Each row is a point on a landscape with many valleys, with its height.
A ball rolls from a point to the lowest of its 2 nearest points, and stops where none of them is lower. Distance is the straight distance between rows; heights are no part of it.
Z_134 height 592: [149 115  96 125 123  89 123 121 154 140  89 114 162 118 144 117  91 129
 175 143 105]
Z_781 height 433: [ 79 138 144 119 152 162 108 189 154  99  92 123  96 151 173 102 146 139
 100 160 117]
Z_644 height 302: [105 110 149 127 153  94 145 174 175 130 111 156 100 110 146 148 124 108
 107 129 138]
Z_794 height 459: [127 144 183 144 123 131 112 156 104 134  98 139 162  78 111 164 142 101
  91 172 117]
Z_995 height 636: [143  98  56 116  99 119 122  97 144 115 144 110 169 111 121 146  99 102
 162 140  81]
Z_614 height 62: [143 159 138 143 113 167 131  77  88 103 149 127 113 181 126  97 170 118
 154 115 117]
Z_638 height 253: [147 154  78 107 146 167 112  75  91 133 129  90 145 153 133 107 109 153
 158 128  62]
Z_417 height 412: [107 187 159 144 169 111 141 131 120 117  52 119 129 139 141 148 114 149
 136 129 174]
Z_408 height 385: [131 139 169 162  86  98 134 112  75 100 151 119 155 108  90 134 197  37
 114  97 144]
Z_999 height 339: [156  79 132  97 112  85 134  78 108 197 137  96 168 127 122 130 114 165
 170 106  87]
Z_831 height 341: [136 115 158 146  84 151  90 124 102 108 141 137 161 100  94 111 189  60
  94 167 118]
Z_593 height 167: [159 141 146 119 110 166 122  51  68 118 179 125 126 145 104 101 158  89
 132 130 119]
Z_819 height 526: [121  95 117  88 140 103 146 162  87 175 185 135 111 151 108 132  70 180
 127 115 146]
Z_546 height 264: [ 75 151 142 113 147 144  73 144 147 116  80 124 157  96  93 162 115 109
  99 174 104]
Z_864 height 661: [116 175 104 137 152 121 139 115  97 111 102 135 143  92  93 100  59 132
 184 122 125]
Z_592 height 304: [117 105 173 163  93 147 131 188 105 124 138 159 112  96 123  62 159 105
 108 176 127]
Z_460 height 411: [146 145 108 155 121 139 108 126 162 134  93 143 185  85 124 158 115  96
  96 187  93]
Z_36 height 420: [142 106 120  86 133 118 115 119 154 159 122 146 103 167 111 182 115 144
 150  92 138]
Z_615 height 792: [153 164 153 165  87 141 108 153 108  92 130 143 162  99  68 182 152 107
  92 123 173]
Z_395 height 421: [ 39 157 169 143 132 152  89 163 150 128 134 136  94  94 167  96 155 143
  81 146 124]
Z_330 height 380: [162 135  55 143 110 148 119 127 166  85 110 126 170  89 152 163 119 118
 104 172  81]
Z_963 height 815: [104 156 125 104 196 148 109 137  84 132  96 115 125 116  86  98  99 162
 129 146 136]
Z_198 height 319: [ 88 127 127  82 177 148 102  86 110 126 126 110 111 160 119 102 138 135
 136 133 106]
Z_708 height 354: [130 107  97  83 157 122 102 129  82 167 154  89 128 207 130 114 120 180
 118 130  87]
Z_338 height 343: [148 164 119 157 133 159 138 114 121 102 118 142 105 139 124 155 106 150
 150  91 164]
Z_855 height 490: [111 108  83 100 155  98 155 122 137 147 141  87 124 185 168 169 116 143
 134 119 126]
Z_305 height 585: [157 132 129 135 104 159  85 128 145 101 100 125 145 133 139 182 173  97
 102 161  97]
Z_729 height 267: [ 99  93 199 134 109 122  98 165 131 162 141 159 125  40 113 127 137  94
  83 162 128]
Z_471 height 617: [ 77  95 171  96 165 128  97 152  94 146 146 112  92  62 124  80 143 129
  97 168 115]
Z_27 height 439: [ 99 105 145  80 173 106 125  95 130 160 123 126  91 134  98 177 115 128
 140  86 127]
Z_112 height 231: [101 127 186 124 131 112 115 148 129 140  65 114 133 136 178 105 175  91
 127 163 102]
Z_816 height 286: [149 116  79  97  98 129 135  83 180 148 152 112 150 178 137 152  82 177
 148  52 111]
Z_457 height 431: [163 159  96 138 112 191 123  90 101 122 165 134 134 153  96  93 109 176
 148 106 124]
Z_527 height 770: [103 161 126 173 162 137 159 153 135  86 122 139 127  93 140 189 144  94
  72 138 151]
Z_619 height 599: [125 132 155 118 158 107 137  72  69 140 121 115 135  98  95 100  98 106
 155 133 119]
Z_387 height 291: [124 110  57 113 121  96 157  84 138 134 135  62 184 150 178 167 100 168
 140 107 104]
Z_793 height 479: [ 79 129 181 183 128 120 156 145 102 129 132 135 151  45 114 178 160  60
  88 143 143]
Z_467 height 299: [168  92 128 123  84 118 157  89 126 171 132 112 137 125 137 141 134 143
 173  89 119]
Z_557 height 755: [123 139 129 147 146 114 170  95 142 108 122 128 126 119 142 213 129  67
 131 107 146]
Z_629 height 596: [180 143 162 163 100 149 171  96 104 138 131 133 140 113 120 123 136 202
 159  74 168]
Z_958 height 190: [147 114 115 111 136 116 109 192 177 123  86 124 109 171 168 104 148 141
 107 167 120]
Z_151 height 159: [125  94 154 109 147 106 100 188 134 142  94 112 115 150 149  93 148 140
 132 168 114]
Z_21 height 345: [187  81  60 140  83 126 138 158 161 111 168 142 146  80 111 140  92 166
 140 149 137]
Z_821 height 238: [143 167 129 160  93 148 143  86 149 121 104 134 125 179 151  97 145 125
 186  80 145]
Z_791 height 371: [150 171 144 121 142 153 116  75  82 140 110 114 139 159 111 137 120 161
 146  97 114]
Z_731 height 680: [103 155 101 116 153 153 121 114  93 121 149 150 114 105  68  87  56 126
 160 132 140]
Z_534 height 358: [147 114 188 123  81 152  73 147 128 115 140 151 136 113  94 147 185  82
  81 144 130]
Z_6 height 394: [126  91 148 112 106 144  83 194 204 143 113 156 112 115 114 139 144 103
  67 185 126]
Z_938 height 377: [129  96 168 113  93 149  84 173 166 131 132 162  93 115  94 114 161  98
  99 161 125]
Z_312 height 410: [ 94 121 140 115 160 124 119 159 121 136 130 146 102  99 107  82 110 136
 126 133 151]
Z_982 height 352: [117 149 151 153 115  93 121 155 179 112 101 180 153  73 107 176  91  87
 100 129 171]
Z_814 height 130: [161 146 114 153  66 160 143  79 194 108 103 122 160 144 147 109 130 158
 171  86 154]
Z_682 height 612: [ 85  72 158 101 155 147 123 132  94 132 185 124  71  73 107 127 163 117
 100 156 124]
Z_482 height 458: [182 132 118 142 114 189 121 105  68 135 201 148 111 134 104  85 131 150
 126 133 110]
Z_942 height 326: [ 94 124 148 149 144  82 154 164 194 149 110 174 119  75 137 178  89  79
  95 138 166]
Z_515 height 353: [147 169 174 161 107 127 131  71  75 112 117 105 168 141 128  93 157 108
 151 114 157]
Z_377 height 382: [160 126 156 161  90 119 129 112  72 120 128 122 152 100 114 141 156 106
 146 146 136]
Z_411 height 697: [117 106  95 104 107 124 114  92 156 117 131 129 123 174 121 120 141  77
 173 119 100]
Z_207 height 430: [147 147  86 174 139 134 180 132 108 104 149 152 118  73  81 135  78 115
 154 116 157]
Z_753 height 307: [144 168 173 166  85 132 157  96 106 111 105 120 151 175 144  86 162 138
 168  83 168]
Z_697 height 259: [157 144 105 136 138 101 125 159 174 119  69 107 147 127 188 137 115 178
 125 141 131]
Z_618 height 321: [105 140 165 166 102 165  94 164 106 119 134 139 139 104 103  93 162  87
  82 166 120]
Z_635 height 271: [132 169 159 147 126 144 124  71  32 100 139  98 156 123 114 116 183  97
 123 140 133]
Z_420 height 294: [145 156 112 121 124 137 126 126 145 129 116 153 109 159 105 121  85 155
 152  93 143]
Z_772 height 376: [163  91 108 117 118 101 179 114 149 177 140  79 151 148 165 179 123 180
 135  78 125]
Z_721 height 252: [114 132 157 146 112 122 103 183 223 132 112 194 126 117 118 140 122  89
  60 126 173]
Z_902 height 266: [136 148 149 125 103 130 104 137 177 102 110 152 131 136 109 142 133  99
 138 116 147]
Z_448 height 493: [155 110 115 145 116  82 154 134 193 115 111 158 136 105 167 162 130  72
 131 127 138]
Z_715 height 225: [135 133 109 133 136  97 124 169 194 118  62 140 152 127 169 115 130 132
 103 173 111]
Z_421 height 764: [ 97 142 156 152 166 127 156 133 121 120 119 122 118 111 156 191 151  92
 115 116 140]
Z_483 height 370: [109 156  66 155 130 159 144  98 121  91 144 130 124 144 136  96 130  70
 156 135 111]
Z_209 height 823: [ 97 157  58 126 171 139 150 139  90 125 154 111 128 155 105 109  56 157
 135 115  94]
Z_45 height 486: [193 125 166  74 135 147 119  78  85 163 174 137 125 141  98 112 143 154
 122 126 110]
Z_83 height 606: [109  84 144 119 136 155 130 159 116 120 140 128 101  94 116 155 158  92
  98 160 111]
Z_875 height 547: [ 89  70 148  80 139  95 127 128 114 167 204 145  98 123  96  96 105 110
 132 113 143]
Z_744 height 471: [102 122  92 101 163 102 151 116 164 117 117 119 111 140 145 178 118 104
 141 122 125]
Z_136 height 278: [ 33 181 147 133 136 147  69 144 164 136 106 119 144  69 117 168 118 124
  65 155 109]
Z_757 height 505: [159 124 140 101 137 124 175 108  82 149 209 144 145 167 121  95  83 153
 126  56  90]
Z_600 height 418: [181 123  97 105 126 166 129 108 139 137 128  99 127 162 112 165 116 193
 131  93 114]
Z_438 height 257: [ 87 201 148 162 139 123 110 139 179 121  68 130 162 131 130 166 136 106
  58 108 169]
Z_587 height 342: [121 117 129  57 160 135  88 104 119 159 116 101 122 198 127 101 138 165
 123 131  76]
Z_163 height 624: [ 36  95 143  67 167  91  80 135 113 158 143  92 121  89 123  87 122 142
 137 157 102]
Z_849 height 785: [153 167 130 197  93 125 151 155 139  92 123 140 177  93 104 190 162  92
  60 126 165]
Z_153 height 224: [ 85 196 125 155 166 108 118 135 180 115  52 154 161 116 150 144 106 105
  76 145 151]
Z_427 height 640: [ 77 112 101 133 166 127 137 184 133 128 137 111 139  86 140 114 115 105
 108 186  89]
Z_565 height 314: [ 94 179 159 172 102 106 148 170 110  84 106 112 136 144 116 106 207  97
  72  76 155]
Z_343 height 240: [ 70 114 111  83 167 151  90 111 129 117 105 106 132  92  84 148 103 104
 125 165  85]
Z_660 height 384: [159  74 120 106 115 100 115 134  75 178 139  97 167 132 123  98 110 196
 141 150  96]
Z_603 height 248: [128 100 197 157 115 125 134 145  89 141 141 155 134  32  81 130 142  81
  98 178 139]
Z_871 height 222: [184 137  96 164  56 157 146 116 167  93 165 160 119 114 118 142 123 120
 150 108 158]
Z_414 height 428: [147 121  58 168 140  92 186 150 157  77 118 138 126 109 205 137 127 131
 105 140 126]
Z_401 height 527: [139 115 125 123 110 109 145 110 128 165 174 111 151 185 164  94  93 151
 157  63  87]
Z_530 height 227: [158 110  88 117  72 123 139  79 189 141 140 115 159 141 143 114 106 150
 168  75 131]
Z_558 height 297: [188 105 105 145  70 129 139 148 158 106 160 166 133  86 110 139 117 113
 144 142 138]
Z_661 height 811: [ 91 174 148 116 172 154  94 139 107  96  82 138 133 113  78 150  95 162
 128 155 145]
Z_301 height 448: [176 108 146 122 119 121 139 117  94 158 138 130 133  97 100  97 117 163
 159 139 114]
Z_23 height 249: [101 123  64 101 119 105  96 115 142 143 137  88 162 172 125 100  86 127
 164 139  97]
Z_368 height 620: [114 155 146  92 202 127 118  61  67 159 111 107 147 105  98 113 117 148
 143 143 121]
Z_663 height 346: [113 156 165 189  97 107 151 136 100  90 125 111 156 147 119 137 210  71
 109  94 146]
Z_790 height 482: [ 91 163 162 185 132 113 163 158 122 123 114 149 147  53 115 148 110  87
  95 152 166]
Z_348 height 334: [146 135 172 157 136 126 129 106  32 108 135 117 166  86 103 158 164  98
 100 163 125]
Z_43 height 309: [ 90 163 151 183 121 107 139 122 191 120  81 149 154 142 167 127 151  56
  96 126 138]
Z_631 height 622: [145 188 165 184 107 118 132 148  88 103  81 143 157 116 100 104 125 188
 149 112 185]
Z_993 height 422: [154 118 127 109 160 165 104  99  82 147 120  98 128 166 142 136 160 167
 124 150  92]
Z_12 height 265: [ 88 141 148 128 137 149  98 134 161 113  82 116 147 140 164 117 165  78
 115 159  93]
Z_154 height 369: [142  92 102 105 109 127 112 149  89 163 170  83 147 175 142 123  97 192
 130 142  98]
Z_860 height 105: [173 154  76 188  77 180 162 124 149  76 153 129 109 128 157 135 154 130
 139 127 158]
Z_171 height 545: [137 121 118 111 111  81 151  81 145 180 131 128 139 171 139 110  98 139
 193  70 110]
Z_998 height 630: [ 44  82 110  99 154  86 126 142 115 143 153 106 116 119 124  63 104 115
 137 155 121]
Z_309 height 579: [104  95 153 118 147  95 155  92  70 178 138 116 136  79 113 119 118  86
 155 148 108]
Z_560 height 383: [184  94  95 133  91 125 125 158 130 134 142 140 138  84  83  95  79 175
 166 149 143]
Z_60 height 196: [124 124 193 103 126 128  81 144 129 137  61 122 128 140 143  93 173 137
 147 168 106]
Z_446 height 460: [134 112  96 147 110 103 172 139 169 116 158 147 112 137 153 126 126  81
 152 115 140]
Z_325 height 568: [128 103 108 108 119  74 134 117 130 156 129 115 136 146 121 120 102 110
 180 110 117]
Z_552 height 298: [127 147 104 163 136 168 143 112  76 103 159 129 111 109 116 113 112  76
 144 146 112]
Z_960 height 396: [182  97 108  90 128 107 133 110 149 156 126 111 116 164 137 198 108 192
 122  83 129]
Z_290 height 348: [188 125  75 152 109 140 128  93 191  88 102 126 182  75 175 176 136 148
  97 151 116]
Z_281 height 480: [147 155 101 134 118 177 106 187 159  91 118 141  90 168 136 126 149 158
 119 152 143]
Z_710 height 336: [132 135  77  88 124 118 125  98 139 142 161 122 152 173 106 148  76 138
 164  73  85]
Z_412 height 573: [146  94 117 128 103 151 107 149 181 114 122 139 124 131 142 155 165  80
  97 170  87]
Z_971 height 210: [122 150 118 135 115 140 106 167 193  99 121 166 115 129 103 143 128 103
  93 142 176]
Z_307 height 268: [ 73 168 121 142 155 127 142 139 184 103  87 135 137 128 165 152 134  81
 101 140 137]
Z_208 height 329: [132 105  47 121  93 124 167  90 133 151 181  85 189 142 141 150  87 144
 152 115  83]
Z_431 height 444: [148 136 135  95 149 142 114 121 117 142 139 152  82 134  66 185  98 146
 140  95 157]
Z_853 height 518: [146 102 130 101 137  94 164 154  92 178 206 143 146 175 131 129  77 181
 120  74 112]
Z_783 height 446: [107 119 172 113 170 164 101 165 104 115 135 126  74 153 123 153 175 155
  90 136 154]
Z_135 height 197: [ 72 129  83  96 168 108 118 117 107 131 112 107 138  90  91 133  64 108
 160 153  98]
Z_927 height 597: [159 121 128 154 129 156 122 138 105 111 135 141 123 104 118 183 169  98
  98 162 103]
Z_406 height 427: [ 64 121 166 132 140 145 104 189 155 130 128 130  71 128 179  88 175 132
  86 171 108]
Z_597 height 461: [182 133  81 134  95 193 117 141 157  88 135 113 109 159 146 130 155 185
 117 137 124]
Z_578 height 303: [102 132  86  78 145 121  94  83 137 146 128 117 142 198 109 106  83 117
 163  90  93]
Z_754 height 407: [146 118  78 141 138  73 160 158 181 107 106 132 119 156 204 130 137 121
 127 113 148]
Z_700 height 312: [131 142 164 123 121 121 102 122 142 118  94 147 112 163 127 111 145 120
 169 110 144]
Z_691 height 551: [180 127 144 119  94 156 120 132 117 126 158 172  80 166 108 115 155 148
 129 103 165]
Z_318 height 283: [116  70 170 131 111 135 108 159 121 152 138 148 124  76 112  80 162  79
 108 181 103]
Z_286 height 337: [160  96 157 137 108  95 182  83 108 181 161 146 129 136 136 134 106 131
 162  62 114]
Z_73 height 743: [150 128 113 133 133 114 173  80 144 119 126 131 110 142 163 211 128 120
 146  72 135]
Z_195 height 425: [121 133  55 172 133 127 178 130 142  92 152 131 127 143 170  97 124  90
 164 126 112]
Z_621 height 198: [172 128  77 157 109 147 166 108 158  90 136  99 128 128 179 151 161 155
 131 128 126]
Z_531 height 246: [ 78 176 182 158 121 129 135 113  85 104 131 137 115 130 130  42 163  94
 142 121 178]
Z_863 height 340: [157 162 147 130 117 155 119  91  94 140  96 113 134 162 142  78 137 200
 145 111 113]
Z_158 height 288: [155 154 100 114 113 146  84 162 191 109  74 141 103 160 139 104 106 166
 141 118 138]
Z_243 height 419: [163 120  92 119 108 105 145 118  93 152 139 138 153  95  88  98  79 159
 187 139 129]
Z_824 height 468: [191  95 140  89 123 139 114  78  79 165 156 130 154  96  85 129 122 164
 135 147  90]
Z_626 height 289: [ 85 177 186 165 107 125 130 149 112 102 105 127 130 148 124  86 170  97
 116  85 184]
Z_257 height 536: [190  98  87 107 101 104  91 165 221 101 104 170 134 131 154 147 152 117
  93 144 129]
Z_316 height 332: [ 91 123 158 160 138 143 157 166 134 117 114 143  92 124 157 111 162  87
 109 136 127]
Z_512 height 374: [ 53 179 150 174 188 129 172 156 109  90  83 107 125  92 171 123 132  98
 118 146 143]
Z_656 height 556: [145  87 106  91 104 116  98 140 207 122 122 157 118 144 134 162 141  87
 120 139 119]
Z_945 height 447: [172  92  82 152 112  88 169 156 167 114 124 140 158  87 190 129 137 116
  99 160 120]
Z_701 height 714: [143 122  87 118 105 142 120 120 164 101 122 124 109 190 170 133 171 112
 147 122 112]
Z_809 height 542: [143 113 142  92 142 132 136 125 115 165 139 114  93 227 167 117 149 160
 122  85 105]
Z_39 height 195: [106 106  53  94 126 115 105  95  92 140 146  87 174 151 122 125  94 125
 153 169  70]
Z_156 height 364: [ 79 145 166  94 164 109 117 139 138 153 110 157  68 170 110  72 107 152
 157  81 179]
Z_833 height 247: [146 102  76 147 138 123 183  79 158 116 131  81 144 138 178 172 135 151
 138 113 116]
Z_159 height 406: [ 66 105 161  85 167 138 104 154 135 136 121 133  82  88 122 157 133 144
  98 127 126]
Z_785 height 621: [ 52 113 157  97 146 120  58 141 129 132 130 123 112  71 134  58 133 139
 120 157 100]
Z_589 height 393: [ 67 177 162 145 184 134 145 160 107 102  63 107 124 116 153 148 129 142
 101 154 150]
Z_320 height 668: [148 112  85 118 101 111 116  63 176 111 126 128 144 133 126 163 122  85
 193 110  97]
Z_30 height 357: [ 95 153 160 174  98 102 145 112 151  99  90 130 131 143 165 109 162  59
 141 107 144]
Z_643 height 313: [157 167 151 148 145 140 129 136  80 126  76 104 123 140 142  99 133 205
 136 140 138]
Z_776 height 532: [113 116 153  86 161 126 142  81 102 158 163 119  97 198 150 105 146 120
 128  89  97]
Z_19 height 338: [106 130 101  75 148 131  85 206 148 118 108 102  88 190 131  97 118 167
 128 144 117]
Z_859 height 570: [183 118 127 137 104 155 163 126 129 139 170 149  86 136 124 156 138 162
 140  73 150]
Z_14 height 534: [155 137 144 153 100 154 150 155 112  96 152 158  86 138 112 131 152 121
 130 123 158]
Z_674 height 281: [ 68 184 169 135 149 143 100 158 151 115  83 127 132 102 125 178 149 126
  62 139 138]
Z_968 height 609: [180 143 174 167 108 132 141 135  75 130  99 134 134 106 116 137 126 189
 149 122 191]
Z_91 height 424: [108  68 115 117 139  66 128 192 164 158 129 117 143 122 163 115 132 102
 106 180 112]
Z_449 height 635: [ 56  97 118 112 178 118 138 160 118 132 134 101 112 118 150 103 128 121
 119 159 115]
Z_885 height 168: [131 163 104 132 138 166 133  64  97 125 146 111 130 186 153  81 138 116
 151 119  77]
Z_917 height 401: [171 189 145 111 139 177 105  66  73 128 146 134 146 147  87 104 112 177
 123 104 129]
Z_887 height 413: [ 43 138 146 102 155 160  81 162 162 111 146 129  75  86 146 135 154 136
  99 133 104]
Z_611 height 237: [111 128 132 134 117 165 122  94  86 102 163 128 117 126 106 128 157  72
 123 137 122]
Z_3 height 361: [169 104 140 127 118 118 209 112 113 188 162 129 138 155 162 159 102 186
 137  68 118]
Z_99 height 440: [101 120 190 116 128 134 108 108 105 122 152 147 112  97  77  99 146  82
 113 117 170]
Z_428 height 503: [138 130 146  62 159 131 103  82  99 170 173 139 129 141  77  93  99 133
 131 131 107]
Z_905 height 368: [169  88  58 122  78 134 133 108 145 146 199  93 160 142 107 139  94 152
 154 113 108]
Z_176 height 438: [135 153 146 137 106 123  93 129 126 132  72 124 186  65 101 184 126  85
 110 177 115]
Z_35 height 405: [177  65  81 121  73 153 132 132 116 154 206 120 138 146 121 112 143 156
 145 129  82]
Z_106 height 279: [ 93 134 190 137 108 115 112 165 175 141 107 161 116  97 123 126 134 108
  99 134 157]
Z_551 height 293: [103 125 129 113 152 162 101 130 118 118 112 110 107 150 140 113 160 111
 124 169  92]
Z_349 height 310: [165 126 104 178 105 140 158  84 179  88 108 121 165  60 151 189 124 151
 117 123 155]
Z_189 height 395: [101  81 165  83 156 104 114 162 133 154 129 141  84 114 113 133 117 138
 135 126 144]
Z_298 height 584: [182 116 136 150  81 187 173 105 117 156 170 145 130 134 119 123 115 195
 124  75 146]
Z_146 height 638: [136 188 129 164 117 129 143 114 105 113  97 139 141 111  99  72  85 159
 178 118 175]
Z_563 height 452: [103 134 188 118 138 121 117  57  92 123 138 105 121 145 132 130 185  75
 132 116 141]
Z_44 height 466: [162 134 161 112 131 153 128 109  75 148 153 165 105 119  69 136 105 151
 124 105 160]
Z_914 height 533: [ 97 109 121  99 165  75 148 176  93 167 149 106 124 184 141 116  75 192
 129 130 147]
Z_287 height 402: [177  99 131 112 131 129 137 104  76 169 122  95 137 151 153 109 145 192
 131 138  93]
Z_409 height 436: [130  76  89 139 125  61 165 180 143 125 136 105 145 119 176 130 131 116
 134 170 117]
Z_252 height 435: [152 115 153 104 145 160  98 136  96 140 113 124  86 180 139 151 167 163
 107 135 128]
Z_391 height 725: [152 123 127 123 131 124 141 139 163 117 118 151  97 170 162 168 164 124
 133 115 151]
Z_584 height 819: [ 90 138 106 101 202 126 130 129  72 134 153 101 114 139 100 107  81 168
 129 132 116]
Z_877 height 614: [154 102  56 132 104 104 114 111 165 116 111  76 188  89 153 144  93 150
 158 150 105]
Z_38 height 777: [150 180 117 185 138 125 148 141 125  67 102 146 154  79 117 198 141 115
  84 128 155]
Z_838 height 483: [169 113 122 144  90 171 108 114  82 120 195 155  83 118  79  94 148  96
 125 155 138]
Z_959 height 799: [150 175 157 162 113 135 113 143 101  93 107 142 169  81  79 144 128 131
 125 140 148]
Z_496 height 806: [114 174 160 125 160 137  97 122  75 107  98 135 171  75  67 122 105 130
 133 161 152]
Z_304 height 733: [161 138 122 118 113 122 151 100 177 128 114 135 103 179 178 183 148 150
 148  69 157]
Z_972 height 232: [164 155 105 133  97 154  95 139 161 104  93 159 127 127  97  91  95 157
 162 125 166]
Z_756 height 453: [ 76  99 122  79 172 109 115 127 156 139 132 100  89 139 132 182 112 115
 136 115 109]
Z_276 height 463: [121 139 126 170 146 111 179 163  98 118 130 151 120  72 113 134 100 100
 132 151 152]
Z_226 height 287: [140 151 107 145 152 120 139 147 111 129  76  85 138 136 166 125 113 187
 141 141 119]
Z_371 height 409: [ 98 153 191 158 112 125 142  84 101 110 104 112 149 146 165 127 188  49
 140 113 135]
Z_24 height 469: [ 66 139 187 173 138 138 122 150 140 159 113 131 149  69 120 169 156  93
  64 163 117]
Z_378 height 330: [147 127  66 105 124  94 134  83 192 141 134  93 155 175 186 157  90 175
 131  63 139]
Z_803 height 539: [108 119 135  94 156  93 143 136 118 175 139 114 108 209 154 122 101 183
 142  87 125]
Z_909 height 494: [176 137 118 122 120 161 107 206 149 108  91 137 117 127 136 109 133 186
 115 162 124]
Z_681 height 423: [128 134 186 143 101 120 121 104  82 111 138 137 138 104  83 147 150  66
 136 112 165]
Z_602 height 318: [133 127  90 102 128 112  90 175 170 130 104 115 104 184 130  94  94 180
 149 112 144]
Z_670 height 351: [ 80 151 148 190 165 137 169 180 125 115 108 130 111  94 166  95 130 105
 101 172 126]
Z_37 height 487: [173 118 147 111 127 133 153  98  82 164 187 168 113 140  86 107  97 142
 146  79 127]
Z_249 height 434: [179  96  86 129  76 154 123 132 153 123 164 117 110 140 129 116 141 151
 141 126 113]
Z_247 height 300: [113 139 148 165 124 138 145 131 114 103 125 130 101 137 150  73 166  95
 147 131 149]
Z_870 height 381: [102  97 175  84 157  89 127 129 132 180 122 143  76 144 135 103 114 155
 150  94 164]
Z_807 height 344: [ 99 134 181 105 132 126  85 150 161 129 102 159  84 144 111  88 145 137
 138 107 170]
Z_142 height 443: [ 95 113 119 107 169 161 122 185 128 116 139 121  69 165 145 106 156 159
 108 142 142]
Z_108 height 408: [129  73 116 105 124  88 107 211 205 148 115 149 115 121 148 132 136 121
  78 180 122]
Z_297 height 517: [167 108 105 136 121 104 126 143 220 117 118 193 115 114 161 160 126  95
  79 116 148]
Z_32 height 535: [133  75 119  93 148  93 134 147  92 173 169 121 106 139 110 109 106 137
 141 136 127]
Z_722 height 373: [138 128  71 126 142  67 156 114 171 128 110 106 144 145 179 134  98 151
 154  97 140]
Z_95 height 508: [117 117  82 126 120  83 156 114 152 151 168 101 134 208 179 131 102 134
 158  84 118]
Z_111 height 258: [165 136  90 184  96 154 168  85 158  71 106 121 152 102 188 161 169 149
 118 103 168]
Z_190 height 509: [185 124 112 163  92 179 149 137 103 109 194 153 104 106  87 131 136 114
 143 139 145]
Z_944 height 426: [ 92 119 170 123 149 148 105 135  86 114 159 146 100  67  78  86 114 115
 109 153 157]
Z_658 height 561: [ 89  92 151  97 137  91 142  88 109 175 146 141  99 111 107  92 100  95
 158 116 135]
Z_490 height 386: [141 167 116 167 139 156 164 128  72 118 157 142 103 119  92 137 100 143
 134 108 169]
Z_216 height 519: [109 115 133  60 171 112 128  67 114 166 175 134 126 176 110 109 114 113
 129  88  93]
Z_270 height 141: [108  89  82  93 159  89 113 137  95 150 137  84 160 111  96 130  86 125
 146 169  79]

For each start below, name the point where the ball stops.
Z_809 => Z_860
Z_142 => Z_971
Z_783 => Z_151
Z_163 => Z_614
Z_409 => Z_603
Z_146 => Z_151
